A landscape with many peaks, sampled at points; each row gives a point and its height.
From any point a climber steps to the highest of the 2 points nearest to it. It stops when none of these is higher. Distance is the straight distance between rows; heights are no part of it.
q_996 (h 517): [172 130 109 116 110 164 101  90 114 177 125 151 111 132 101 122 177 120
 172 108 161 133 157 116 129 126 115 100 106 152 114 116 116 109 179 125
 154 160  79  90 110 137  94]
q_402 (h 402): [159 145 131 133 105 121  96 112 140 103 111 179 168 113 179  90 118 198
 119 167 167 134 166 164 108 148 158 175 126  94 127 105 120 126 185 194
 111  88 105 156 172 158 119]
q_45 (h 426): [149 132 152 130 151 141 127  97 120 120 136 143 186  90 200 104  98 192
 120 128 205 112 177 169  88 110 159 148 113  93 115 100 120 140 150 196
  77 100 103 178 142 159 117]
q_364 (h 403): [128 109 108 171  74 116 111 168 152  72 146 133 151 152  81  98 121 138
 146  91 167 173 157 128 134 166 135 146 109 131 102 100  96  85 244 164
 144 128  82 171 109 108  73]
q_437 (h 483): [173 105 138  97 131 136 147 124 118 102 103 128  97 159 121 165 164  64
  38  91 127  74 116 143 196 136 119  90 112 126 124 151  80 125  51 132
 178  97 172  63 109  85 167]
q_524 (h 323): [145 140 147 134 115  58 103 182 120 125 137 145  79 129 122  76  76 142
 110 119 129 116 121 115 140 153 126 119 136 110 147 119 160 145 102 101
 118 141 118 137 131 148 124]
q_203 (h 288): [ 68 105 100 139 119 137 125 152 165  95 146 103 134 163 138 143 182  82
  84 162  86 120 137  99 151 103 112 104 116 195 144 136 166 138  53 171
 161 143 181  94 109 119 156]
q_495 (h 442): [129 133 177 121 164 166 131 116 112 141 124 133 173  78 182 117  86 144
 136  86 184 112 176 170  84 105 153 122 107  87 111  84 103 149 129 153
  88 114  84 199 121 174 107]
q_132 (h 337): [125 162 135 107 171 199 153 131 103 144 164 114 145  60 198 149 103 133
 136 158 171 124 111 185  74  99 169 156 112 163  95 136 108 166 132 168
 127 106 165 103 128 134 118]
q_531 (h 291): [ 83 110 112 137 123 144  98 102 118 103 132  77 174 178 138 116 177  71
  86 157  92 129 137 140 160  94 106 105  93 165 111 120 130 148  59 134
 139 147 155  99  98 144 178]
q_285 (h 239): [127 152 104 115 153 114  99 143 113  88 121 128 148 142 117  99 143 122
 107  68 103 173 133 106 155 117 114 110 145 135 145 132 144 100 134 126
  91 144 131 216 180 110 145]
q_287 (h 462): [114 142 158  91  95 141 118 139 160 100 130 134 149 124 151  98 127 184
 109 209 173  87 114 146  91 128 160 182 138 132 164 122 147 156 116 150
 144  96 146 131 154 111 137]
q_278 (h 419): [118 153 129 120  96 152 104 134 154 149 127 156 110 112 135 124 135 135
 131 203 105  81 144 106  97 124 133 140 148 136 139 100 198 127 148 153
 120 133 128  86 119 153 120]
q_952 (h 480): [148 110  98 163  88 144  96 107 151  93  89 137 181 154 107  98 158 155
 119 122  91 189 140 130 161 123 136 155 142  85  91 141 134 105 187 165
 132 134  89 131 158 104 119]
q_404 (h 133): [148  92  96 164  75 110 130 119 148 104 127 102  95 130  86 129 160 170
 182 113 116 202  88  93 160 118  67 164 156 150 140 139 119  93 142 112
 137 108  95 179 169  66 100]
q_948 (h 159): [166 121  77 193  95  48 119 158 111  46  86 113  94 152  79  75 123 118
 173  93 129 169 131  91 160 158  87 122 156 146 116 128 107  78 218  91
 143 130  89 146 148  84  65]
q_962 (h 382): [105 128 140 107 123 180 110 127 162 157 156 116 133 109 152 163 140 107
 109 207 105  41 142 122  82 114 165 118 113 158 131  87 152 149 134 175
 120 114 128  59  95 150 117]
q_232 (h 319): [186 103 145 108  78 130 134 102 153 127 120 177 117 130  71  87 166 143
 144 145 166 164 139  98 148  74 127 136 172 129 173  96 102 128 145 110
 163 121  92 110 149  97  80]
q_329 (h 53): [118  97 129 196 126  40 139 137 107 150 160 100 112 179 125 151  90 118
  97 114  88 133  96  99 146 161 112 113 120 171 161 123 137 167  46 104
 125 147 151 119  81 146 165]
q_214 (h 290): [194 133 116 114 104  93 121 116 145 130  75 196 110 125 100  82 143 146
 137 158 141 139 135 104 148 111 127 133 184 123 153 133 118 105 161  82
 146 125 102  77 152 141  87]
q_361 (h 388): [120 141 137 114 160 107 129 155 144 127 169 156 138 106 120  89 104 151
 104 115 173 180 141 110 121 132 161 114 152 164 158 160 152 161  79 150
 121 153 134 128 117 128 123]
q_453 (h 427): [142 145 139 111  75 137 103 110 162  90 143 153 144 124 142  69 129 197
 107 176 176 121 158 155 114 140 157 175 121 124 150 112 140 143 151 179
 128 103 116 152 149 105 138]
q_595 (h 379): [134 155 111 113 112 117 116 129 138 100 139 196 111  96 158 140 123 158
 178 178 109 134 120 136  99 178 136 178 171 115 128 117 143 130 221 105
 134 113 153  90 171 136 120]
q_75 (h 589): [ 92 125 149 127 182  76 174 178 130 137 168 149 107  91 162 154  58 142
 140 130 143 132 103 133  77 200 167 175 116 122 171 140 110 182  87  95
 113 102 164 165 113 130 161]
q_797 (h 413): [162 111 137 121 136  91 132 167 128 110 142 143 101 175 132 140 133  88
  74 123 116 114  99 132 173 189 151 105  94 176 182 140  88 168  49 103
 164 138 146  80 106 109 160]
q_869 (h 348): [119  65 121  86 147 126 152  68 162 132 123 145 135 131  94 159 201 114
 133 171 130 123  94  65 141 121 123 105 172 124 156 159 157 122 113 103
 170 121 141  86 147  89 120]
q_778 (h 575): [172 119 109 118  71 145 108 109 130 117 127 128  99 157 103 102 176 113
 145 107 119 139 126 116 171 137 106 104 125 134 117 104 142 119 146 110
 156 157 104  87 126 103 134]
q_664 (h 371): [167 110 142 106 121 184 129  75 114 128 127 115 180 129  84  71 171 146
 135 167 189 130 135 140  84  67 123 136 134 129 159 125  75 159 114 141
 139 124  89 131 109  90  90]
q_700 (h 393): [107 174 147 162 138 108 157 160 116 124  76 181 141 106 123 145  89 148
 203 111 131 140 157 151  92  94 100 144 147  89 107 111  99  81 250  93
 106 113 139 170 133 194  72]
q_983 (h 253): [155 211 104 147 127 127  94 143 125 143  48 168 111 136 139 110 117 144
 126  86  88 142 153 148 143 105 124 128 114 118 102 145 130  79 192 145
 107 134  89 146 145 170 101]
q_867 (h 163): [140  95  97 161  55 132 136 110 140 135 145  87  55 165 114 146 168 153
 180 104 110 166  84 106 168 129  69 144 113 170 127 122 124  88 127 129
 155 123  96 164 137  69 119]
q_764 (h 359): [127 148 137 115 153  87 130 180 116  99 147 153 115 136 106  92 116 124
  88 128 140 143 118 103 142 132 136 122 163 142 172 155 154 157  74 109
 133 138 160 131 144 106 140]
q_314 (h 621): [159 152 140  60  85 188 139 131 121  85 101 132  96 154 100 122 169  95
  83 114 118 103 135 135 172  78 121 140 125 138 154 129  97 104  95 131
 183  86 158 132 157  58 164]
q_72 (h 456): [134 125 125 114 169 160 116  79 124 182 180  94 155 115 140 130 128  84
 128 118 130 118 152 146 123 147 158  78  98 161 103 107 109 166 104 125
 111 155  93  87  84 171 129]
q_964 (h 387): [ 93 137 102  99 174 150 132  85 138 208 145 104 129  86 130 154 120 121
 155 127  99 128 162  88  85 149 154 109 137 137 120 132 155 129 145 122
  90 149 118 150 123 169 141]
q_989 (h 525): [ 95  85 109 132 125 154 100  77 144 171 125  79 144 149 114 145 181 126
 143 178 110 127  93 110 149  90 105 131 111 137 102 159 153 117  86 149
 136 130 112 115 133 111 127]
q_921 (h 276): [136  67 113 132 123  70 133 130 141 135 128 152  98 166 107 128 149 124
 139 175 107 108  75  70 152 192 122 152 136 134 177 129 169 149  89  75
 157 128 129 105 123  82 136]
q_830 (h 504): [ 67 100 159 151 147  87 130 160 164 139 116 119 151 139 175 145  54 143
 114 124 106 122 126 122 106 175 159 148 118  65 126 108 148 141  76 104
  79 116 112 173 100 163 167]
q_659 (h 175): [108  82  91 190  90  78 100 133 148  75 139 105 151 178 148 121 144 150
 138 113  95 187  83  96 181 156 101 155 126 137 110 110 172 131 109 128
 100 146 113 141 119  99 151]
q_517 (h 464): [106 100 151 138 148  88 131 166 106 136  91 116 150 137 169 135  76 117
 113 106  75 118 135 126 130 175 132 133 136  53 109 118 148 143  91  68
  94 130 129 136 137 154 177]
q_907 (h 203): [119  99  98 178 121  67 108 156 143 105 116 126 148 151 141 105 112 142
 156  91 114 168  95  99 162 163 130 124 132 102 115 119 167 105 153 118
  90 171  90 142 118 134 117]
q_808 (h 429): [125  88  96 135 104 139 120  83 174  98 138 137 183 138 106 100 161 171
 139 147 139 206 136 113 137 133 154 169 158 116 131 134 135 118 168 159
 139 129  92 155 161  69 123]
q_482 (h 458): [143 152 163 124 150 158 115 141  82 146 130 151 176  93 134 106 107 120
 162  76 188 125 169 162  94 107 120 120  92 108 104  81 103 140 169 134
 117 141  85 165 114 170 108]
q_321 (h 196): [115 164 167  72 165 167 128 103  82 159 118 122  92 108 103 184 161  99
 108 144  98  43 120 139 122  81  98  90 113 113 138 157 112 141 130 106
 151 102 178 118 147 138 121]
q_618 (h 292): [111 140 102 114 132 182 106 133 131 139 163 117 150 151 139 150 124 148
 137 109 161 140 115 167 129 116 151 137  99 124  78 147 127  93 155 151
 136 141 129 104 135  87 148]
q_853 (h 23): [136 148 165 133 151  99 162 160 118 165 172  98  89  93 101 164  82  97
 113 117 108  92 127 154  90 180 137 104 109 150 172 120  92 168  74 110
 129 139 145 138 114 171 148]
q_2 (h 341): [ 70 141 141 131 111 135  88 135 124 138 111  75 158 162 145  90 133 106
  99 159  83 113 167 138 130  86 113 114  98 126 112 103 162 149  81 149
 104 140 138 147 117 173 166]
q_747 (h 476): [159 141 140 103  96 132 134 149  86  89 108 119 156 134  65  80 125 144
 108 117 184 124 120 168 138  65 116 157 125  80 116 130  99 128 135 103
 145 113 145 127 135  63 128]
q_775 (h 170): [140 103 104 166 132 102 122 143 105 124 118 144 156 140  93 113 138 126
 178  71 168 172 164  91 138 125 112 105 150 121  93 142 137  90 231 117
 136 177  99 107 124 149  90]
q_680 (h 107): [119 108 136  97 190  93 140 131 135 136 139 120 102 121  97 183 144  92
  71 138 101  99 126  94 145 130 143  90 162 134 167 190 131 132  79 108
 151 131 190  84 147 133 137]
q_189 (h 420): [126 115 124 124 156 181  94  98  87 133 117  89 204 158 120  93 144 123
 125 140 139  96  96 151 105  73 109 131 116  87  97 170 104 118 119 126
 115 127  91 130 136 102 119]
q_669 (h 358): [109 160 150 106 163 166 133 120 140 182 154  84 144  82 154 144  90 122
  97 203 139  56 155 136  61 101 158 138 117 156 143 127 149 187 100 185
 118  96 142 116 102 164 104]
q_63 (h 459): [108 121 127  96 165 151  92  98 103 169 104  80 167 140 102 128 155 119
 105 175 124  93 114 129 112  69 112 122 125 107 119 191 114 115  91 122
 137 115 135 131 157 120 120]
q_342 (h 438): [139 167 104  87 113 149  88 122 130 130 119 160  71 112 156 157 148 135
 150 143  82 118 137 131 121 160 124 139 137 133 119 146 145  84 198 120
 125 119 143 105 176 159 147]
q_95 (h 616): [128  92 125 133  73 187 107  82 145 138 110  77 139 167 106 126 169 144
 143 122 109 172 112 146 170  67 109 161 105 122 101 146 114 113 112 153
 145 125  83 132 139  66 127]
q_396 (h 220): [131 117 125 186 125  81 102 137 163  90 128 132 129 139 166  79  93 149
 145  63 130 181 155  96 153 151 141  98 142 117 127  98 167 116 148 148
  74 168  64 173 104 167  98]
q_175 (h 263): [139 157 134 126 141 135 101 130  85 174  86 126 121 120 102 102 108 142
 119 116 115 120 157 122 145  70 115 110 153  86 105 147 163 128 142 115
 115 146 131 101 148 153 103]
q_723 (h 535): [170 135 122  68 125 128 129 133  83 111  99 123  96 133 118 145 165  82
  48  85 120  71 126 130 184 119 112 117 119 134 129 140 105 109  78 126
 157  76 204 107 149  89 162]
q_52 (h 512): [149 129 118 105  80 143 104 134 131 102 144 122 116 152 121  99 176  95
 104 131 102 117 123 121 154 158 119 107 115 167 149  97 145 134  92 121
 141 151 117 128 129 107 152]
q_562 (h 389): [ 94 150 111 133 108 127  97 139 130 155 146 104 125 149 162 129 102 127
 130 126  93 123 120 141 128 155 133 123  96 136 105  94 150 112 117 127
  83 149 125 145 109 165 167]
q_137 (h 316): [108 147 129  97 136 202 126 137 121 128 166 124 139 109 177 164 128 129
 128 157 156 117 104 185 102 118 157 154 115 139  90 162 122 128 120 150
 144 118 162  76 144  98 152]
q_407 (h 129): [ 95 104 148 119 195 117 172 135 127 125 170 119  84 113 113 218 123  84
  95 134  87  81 131 117 109 168 135  95 147 120 163 185 127 158  91 126
 147 154 185  58 102 139 165]
q_91 (h 252): [136 157 153 135 154 157 130 112 109 221 119 129  96  63 162 134  67 154
 148 149 133 102 188 136  66 103 139 136 109 109 106  99 117 159 146 143
  85 114  87 139 105 193  82]
q_864 (h 547): [163 149 163  49  81 201 115 104 147 113  95 166 101 139 130 146 168 112
 133 128 115  81 144 133 150  95 128 134 129 108 138 104 105  92 160 128
 192  76 121 101 174 100 147]
q_468 (h 446): [144  89 157 124 136 124 138 139 159  95 126 127 112 173 127 164 167  66
  53 128 113 101 104 125 189 143 151  76  99 159 152 148  82 146  48 130
 173 130 141  40 108 101 148]
q_40 (h 536): [151 158 134  80  97 171 140 121 114  71  97 121 159 139  90  90 164 138
  95 137 145 141 123 161 131  78 122 161 130 118 157 145  89 128 104 121
 139 104 158 152 149  66 156]
q_213 (h 294): [170 147 160  97 117  85 104 146 128 127 123 184 103  98 122  85 118 145
 128 158 147 110 128 116 116 151 137 130 156 118 167 109 126 145 136  94
 129 124 115 115 152 166 107]
q_247 (h 12): [151  73 138 104 117 139 119  53 135 164  89  82  37 173 123 186 210 108
 113 104 120 122  98 107 192 105  51  83  92 126  99 157 106 117  97 138
 173 111 129 131 107 101 123]
q_179 (h 271): [119 134 152 145 144 110 124 102 150 198 132 124 121  92 129  93  74 156
 125 129 161 133 176 105  90 106 148 114 122 113 127 113 162 148 102 163
  80 130  86 176 103 186  94]
q_133 (h 150): [ 95  92  83 191 113  98 138 147 137  68 150 112 156 166 161 117 147 145
 109 115 115 200  85 111 166 147 109 156 109 183 137 140 152 145  47 160
  93 142 132 165  97  79 168]
q_718 (h 74): [136 111 132 190 136  78 156 145 143 146 157  88 109 136  80 163 129 115
 103 126 125 136  70 117 155 130 109 109 116 181 159 162 122 156  27 145
 162 144 148  96  91 125 112]
q_294 (h 391): [105 121 151 152  94  96 123 185 129  78 137 155 176 133  86 109 107 145
 165 121 199 134 141 145 114 147 120 167 113 117  97  99  93  85 248 137
 124 122 119 182 127 137  90]
q_209 (h 311): [157  76 115  83 141  75 144 103 132 115 120 157 101 142 107 131 178 116
 135 146 122 109 103  63 176 172 130 111 171 122 173 138 134 127 128  46
 150 124 151  83 156  90 129]
q_508 (h 258): [127 153 140 193 142 142 139 164 152 139  84 173 132 111 174 142  62 163
 148  85 120 151 194 143  91 114 141 135 154  67  94 106 141  86 193 152
  99 144  79 153 103 195  81]
q_391 (h 436): [141 140  96 144  97 150 111 125 121  91 106 148 173 155  77 114 145 151
 140  93 125 172 141 144 141 127 129 139 122  86  97 123 100  84 235 148
 150 122  98 161 148 101 104]
q_165 (h 414): [115 128 127 125 150 136 136 132 158 145 164 122 160 113 123 107 121 128
 101 162 168 134 116 134 122 135 168 122 125 169 143 145 134 171  62 165
 129 142 126 102  89 123 123]
q_265 (h 505): [101 123 134 100 134 122 156 151 181 111 148 137 130 113 165 126 121 141
 106 225 160  80  99 126  94 185 186 176 105 161 178 123 150 181  90 144
 137  87 155 118  97  90 149]
q_432 (h 54): [161  96 125 180 140  87 157 116  94 158 121  80  93 159  93 172 150  97
  55  93 101 110  98 124 188 107  81  84 113 181 139 176 103 136  44 144
 152 129 187 113 115 119 132]
q_634 (h 222): [191 210  96 145  94 113  90 148 114 104  77 157  78 141  97  74 125 132
 124  96  94 140 156 127 163 121  98 128 147 131 113 129 139  91 203 126
 134 117 107 126 152 122  86]
q_163 (h 336): [110 150 147 140 122 140 132 189 108 117 120 133 114  99 176 173  82 114
 183  52 115 131 113 156 116 137 130 143 107  89  97  74 114  79 188 115
 103 142 124 195 126 177 110]
q_420 (h 418): [ 82 137  95  95 178 124 160 102 158 177 150  98 164  78 147 142  94 126
 129 153 137 123 134  98  74 147 171 149 130 146 126 126 164 139 122 145
  78 118 141 189 125 135 152]
q_972 (h 380): [121  63 132 146  88 111 155 129 148  93 133 110  76 176 125 152 180 102
  94 135  89  95  96  69 189 125 102  89 141 153 140 103 177 131  85 117
 161 117 149  60 110  66 139]
q_841 (h 354): [ 95 150 180 130 187 135 194 141 101 100 122 128 162  84 160 148 104 110
 124 169 122 117 104 156  75 161 139 137 149 117 176 158 100 199  64 109
 153 101 191 121 141 155 159]
q_636 (h 237): [103 112 112 175 101 139 125 111 139 120 176  79 132 156 116 130 142 145
 132 127 145 184  84 140 171  78 120 126 107 175  96 126 136 144  64 144
 132 141 127  78  71 104 138]
q_380 (h 293): [120 140 153 157 126 106 123 157 129 172 125 134  95 116 109  95  61 145
 140  99 134 144 162 101 101 113 121 112 151  96 113 119 174 127 129 111
 110 157  99 137 111 173 109]
q_34 (h 184): [125  74 122 148 147  91 130 155 112  98 110 135 191 137  97 111 131 114
 167  70 163 157 126 111 151 141 124 120 141  81 108 117 132  95 181  90
 117 183  95 146 118 133 110]
q_645 (h 478): [153 120  96 116 118 159 125  78 141 172 154 130 153 107 111  95 170 139
 163 144 163 149 142 116 125 137 143 125 114 168 125  94 133 137 159 147
 118 150  88 152 117 111 108]
q_395 (h 437): [157  49 133 141  59 107 172 100 145 111  99 107  41 167 134 139 176  94
 120 128  80  94  97  78 209 138  79 109 147 139 146  95 144 100  99 109
 167 103 117  95 132  77 125]
q_399 (h 537): [173 102 121 133  65 174 101  85 146 113  74 112 147 165 107 107 148 135
 121 117  95 177 158 143 185  79 126 166 136  80  94 149 116  95 158 159
 163 113  80  97 164  82 124]
q_884 (h 460): [147 178 139 101 107 167 105 117 130 155 123 177 127  95 148 125 145 167
 144 199 128  91 154 128  83 103 132 150 146 136 157  90 151 136 186 151
 118 109 138 124 142 159  98]
q_785 (h 421): [111 105 155 123 150 116 147 147  86 140 138 116 129 106 178 180 103 107
 138 120  82 109 105 153  98 183 136 144 113  83 119 122 120 163  94  82
 115 131 147 124 146 160 191]
q_725 (h 332): [ 80  83 111 132 110 129 136 125 164 109 148 118  93 170 121 178 183  94
  93 156  89  95 108  69 143 123 110 106 132 162 130 142 197 114  86 153
 160 135 177  73 114  86 153]
q_290 (h 390): [112  87 102 107 130 132 132  89 158 116 142 145 177 139 103 117 171 146
 154 157 155 172 108 100 132 139 149 156 158 128 146 154 145 129 125 112
 148 141 123 116 152  71 142]
q_341 (h 381): [113 135 199 127 146 142 164 142  92 105 133 109 127  84 193 144 108 101
 141 139 107 125  99 166  70 144 151 150 124 108 134 122 131 209  70 116
 141 118 170 132 161 159 158]
q_422 (h 269): [ 98 148  98 143 124 173 123 141 122 123 148 100 154 166 132 127 129 131
 108 112 155 154 101 176 149  97 141 130  79 154  90 147 110 105  88 161
 113 150 135 130  92  88 157]
q_300 (h 238): [116 146 130 176 120 120 111 127 179 126 113 143 138 129 200 110  58 163
 123  94 118 139 184 144 138 142 160 117 122 105  96  72 154  99 168 171
  57 136  82 162  87 197 112]
q_953 (h 502): [153 146 161  66  85 175 121 110 149 137 121 179 123 117 139 159 154 142
 140 181 138  85 119 129 104  93 141 137 152 131 155  92 105 114 170 120
 157  84 133  89 176 126 112]
q_871 (h 424): [101 114 118 112 176 136 120  81 154 202 171  65 103 101 137 182 104  90
 134 121  79 120 171 105 105 160 160  91 117 148 115 139 110 154 114 125
  91 150 104  98  97 190 152]
q_59 (h 365): [117 160 170 149 131 134 146 144 111 106  85 164 142  84 163 172  95 115
 219  79 134 157 125 152  91  87 121 162 121  80  96  74  96  99 229 120
 121 111 143 198 155 198  66]
q_593 (h 172): [114 141 148  98 178 152 185 116  91 149 157 135 100 115  70 175 150 100
 129 139 159  63 101 144 102 102  94  75 130 133 151 160  99 130 127  93
 168 133 192  96 100 111 119]
q_970 (h 33): [164 100 124 131 113 110 127  99  86 178 100  88  62 161  79 161 177 112
  90  85 119 101  89 121 192  92  74  88  86 145 114 160 101 118  67 125
 157 112 149 131 123  99 114]
q_126 (h 90): [133 102 155 135 161  87 126 138 159 152 143 102 113 121  78 177 136  98
  84 142 110 109  97  89 148 108 146  90 140 157 166 173 141 157  62 145
 157 145 140  63 128 137 100]
q_113 (h 228): [128 143 138  90 162 127 120 105  90 180  68 103  83 104 112 138 145  93
  97 137  89  64 158 122 155  81 106  93 144  84 111 161 149 111 130  97
 116 104 175  91 151 161 108]
q_5 (h 176): [ 70 104 107 173 155 104 148 147 137 108 128  99 176 152 140 115 130 106
 102 117 105 179 120 101 141 135 116 126 125 165 142 154 161 142  31 163
 102 154 147 174 106 125 171]
q_210 (h 214): [121 137 129 105 165 147 112 147 105 137 113 116 173 130 129 135 124 106
 105  59 129 150 114 137 150 114 145  99 104 122 126 139 102 101  92 127
  95 151 111 200 143 140 150]
q_715 (h 526): [123 174  97  99 143 100 130 126 110 118  94 160  42 111 142 157 120 132
 161 115  66 121 137 116 125 128  95 126 176 106 114 160 133  72 212  81
  98 117 178 125 179 159 135]
q_181 (h 435): [131 151 130 135 197 168 149 112 129 170 168  94 159  96 128 117  99  89
 113 134 160 128 134 157 109 144 154  83 105 174 124 152  90 167  75 148
 125 145 112 102  78 143 115]
q_186 (h 448): [134 135  83 102 159 145 156  75 153 157 143 126 192  91 147  94 132 151
 131 156 175 130 157 115 103 134 162 136 118 151 118  97 163 144 171 169
  86 127 117 201 125 108 131]
q_916 (h 428): [136 129 138 142  90  77 127 173 117  96 128 145 146 137  61  79 108 156
 143 130 188 142 120 139 126 106 108 159 131  97 122 123 113 107 178 100
 136 133 139 155 143  94 106]
q_549 (h 197): [ 75 115 131 148 173 127 144 145 128 144 114  88 185 143 141 137 105 102
  87 106 105 149 125 130 127 133 144 105 111 139 138 140 112 118  34 137
  99 151 130 200 123 147 164]
q_872 (h 201): [109  93 123 169  57 164 153 126 158 125 174  72  80 148 124 167 166 155
 163 108 113 176  95 129 184  88  61 140 111 187 124 122 130 133  70 138
 156 102 118 112  92  81 138]
q_654 (h 310): [117 150 125 120 124 138 116 173  82 152 141 129  82 118 136 176 100 130
 179  70 133 121 120 156 114 129 113 127  82 103  84 127 115  84 201 111
 117 146 137 129 126 150 131]
q_419 (h 543): [ 68 115 162 135 159  77 160 165 152 138 153 143 132  90 141 143  38 162
 144 112 169 130 118 115  70 152 163 166 135  75 137 121 147 132 106 103
  94 111 133 185 115 143 134]
q_569 (h 306): [140 166  82 184 110 103 116 140 158 101 116 177 128 142 145  98 105 165
 142 141 104 158 161 141 116 191 142 147 154 134  94 131 153 100 222 157
 128 139  90 113 128 142 110]
q_204 (h 345): [173 135 144 104  87 141 126 110 123 127 142 167 144 125  65  82 153 156
 147 152 213 141 157 130 104  71 118 138 135 137 164  89  77 144 155 130
 156 127 117 140 118 108  86]
q_94 (h 338): [143 150  91 150 110  86  98 168 141  72 139 183  89 143 130 112  82 158
 167 147 144 156 137 123 110 204 129 159 160 130 119 124 118  99 241 107
 156 115 110 109 161 111  96]
q_855 (h 482): [159 132 125 107 142 160  98 121  89 175 148 137 143 106 140 127 120 102
 167  89 159 121 160 152 103 142 131 102  94 130  90 102 105 135 165 115
 116 158  81  87 100 183 118]
q_655 (h 396): [123 115 112 114 172 171 121  87 119 146 138 110 218 122 124  93 135 147
 125 152 190 137 111 152  94  92 153 137 124 125 124 156  86 133 111 149
 109 130  83 153 113 103 110]
q_57 (h 357): [116 150 179 121 157 170 152 129 103 117 145 113 149  64 214 123  97 121
 137 132 148 128 131 183  72 128 165 141 112 136 100 113 129 196  97 159
 111 115 152 140 147 165 149]
q_925 (h 439): [138 198 119 125 139 104 144 122  99 128  63 176 125 105 132 136 112 141
 181 117  95 129 127 159 127  93  93 136 159  83  91 135 115  93 219  76
 104  96 164 132 172 166 106]
q_924 (h 270): [102 153 125 119 154 107 127 124 133  94 146 162 161 118 113  96 106 158
 146 105 149 158 145 116 106 123 121 124 168 108 149 112 144 121 162 114
  84 136 132 218 155 140 129]
q_481 (h 544): [ 99 129 108 124 176  88 171 158 156 150 155 121 131  99 154 153  71 128
 103 187 146 100  96 136  98 203 184 176 101 154 173 153 113 180  72 140
 115 108 170 127  83 120 161]
q_390 (h 327): [ 96 164 131 117 169 152 181 135 100  98 133 144 179 102 124 106 125 132
 131 172 162 126 103 156  89 140 126 125 153 134 172 149  98 150  88 115
 133 119 183 145 122 122 158]
q_931 (h 37): [137 114 139 154 151  75 148 167  98 147 165 116  90 159 136 154  76 102
  91  86  91 115 126 129 130 192 131 104 113 151 167 136 100 166  64  84
 127 160 152 121 100 149 175]
q_954 (h 444): [115 143 114 103  95 147 117 145 103 128 165 125  96 153 152 153 147 114
 117 135  89  84 115 154 123 171 114 133  98 155 119 112 150 115 111 123
 136 134 161 126 131 120 192]
q_311 (h 503): [181  95 111 130  49 133 126  91 139  81 114 107  48 172 135 113 185  92
 146  93  83 134 129  95 207 150  85 102 142 144 130 103 139 101 132 107
 167 123 103  89 130  84 133]
q_782 (h 301): [107 168 130  91 145 143 147 112 106 132 147 148 165 119 106 113 141 146
 152 158 155 117 118 141  91 102 115 122 149 136 153 125 128 139 139 103
 123 129 170 164 137 123 141]
q_535 (h 277): [143 172 105 172 145 124 125 151 136 138  77 171 135 120 162 138  94 147
 151  89  93 151 161 158 106 133 143 129 154 109  93 146 136  77 208 135
 102 156  89 110 121 185 112]
q_777 (h 151): [106  96 155 110 191 118 180 129  87 150 179 116 102  97  94 194 115  92
 140 120 130  83 119 144  87 149 115 103 140  85 121 168 105 149 122  77
 152 144 171  75 110 148 155]
q_626 (h 233): [123 154 160 155 120 165 133 118 118 170 118 133 107  71 195 135  81 145
 176 137 104 128 172 154  65 133 134 148 123  99  86  82 152 153 159 145
  83 125 105 131 122 204 119]
q_534 (h 186): [176 160  65 166 100  80  94 145 111  45  74 127  84 165 104  89 118 124
 129  86  91 159 124 120 180 165 102 125 152 124 111 135 106  61 202 112
 137 107  91 154 166  75  98]

For each start below, name the point where the climber stops.
q_214 | q_95
q_669 | q_314
q_209 | q_95
q_5 | q_341
q_872 | q_341

Call two points neighbours if one is among the 2 nearest of the other. Go from one point of each pair to the other, from neighbour to neighbour, staying as high as possible. Name the lowest point that can't be avoided.
q_95 and q_855 | q_132
q_314 and q_95 | q_294
q_855 and q_75 | q_402
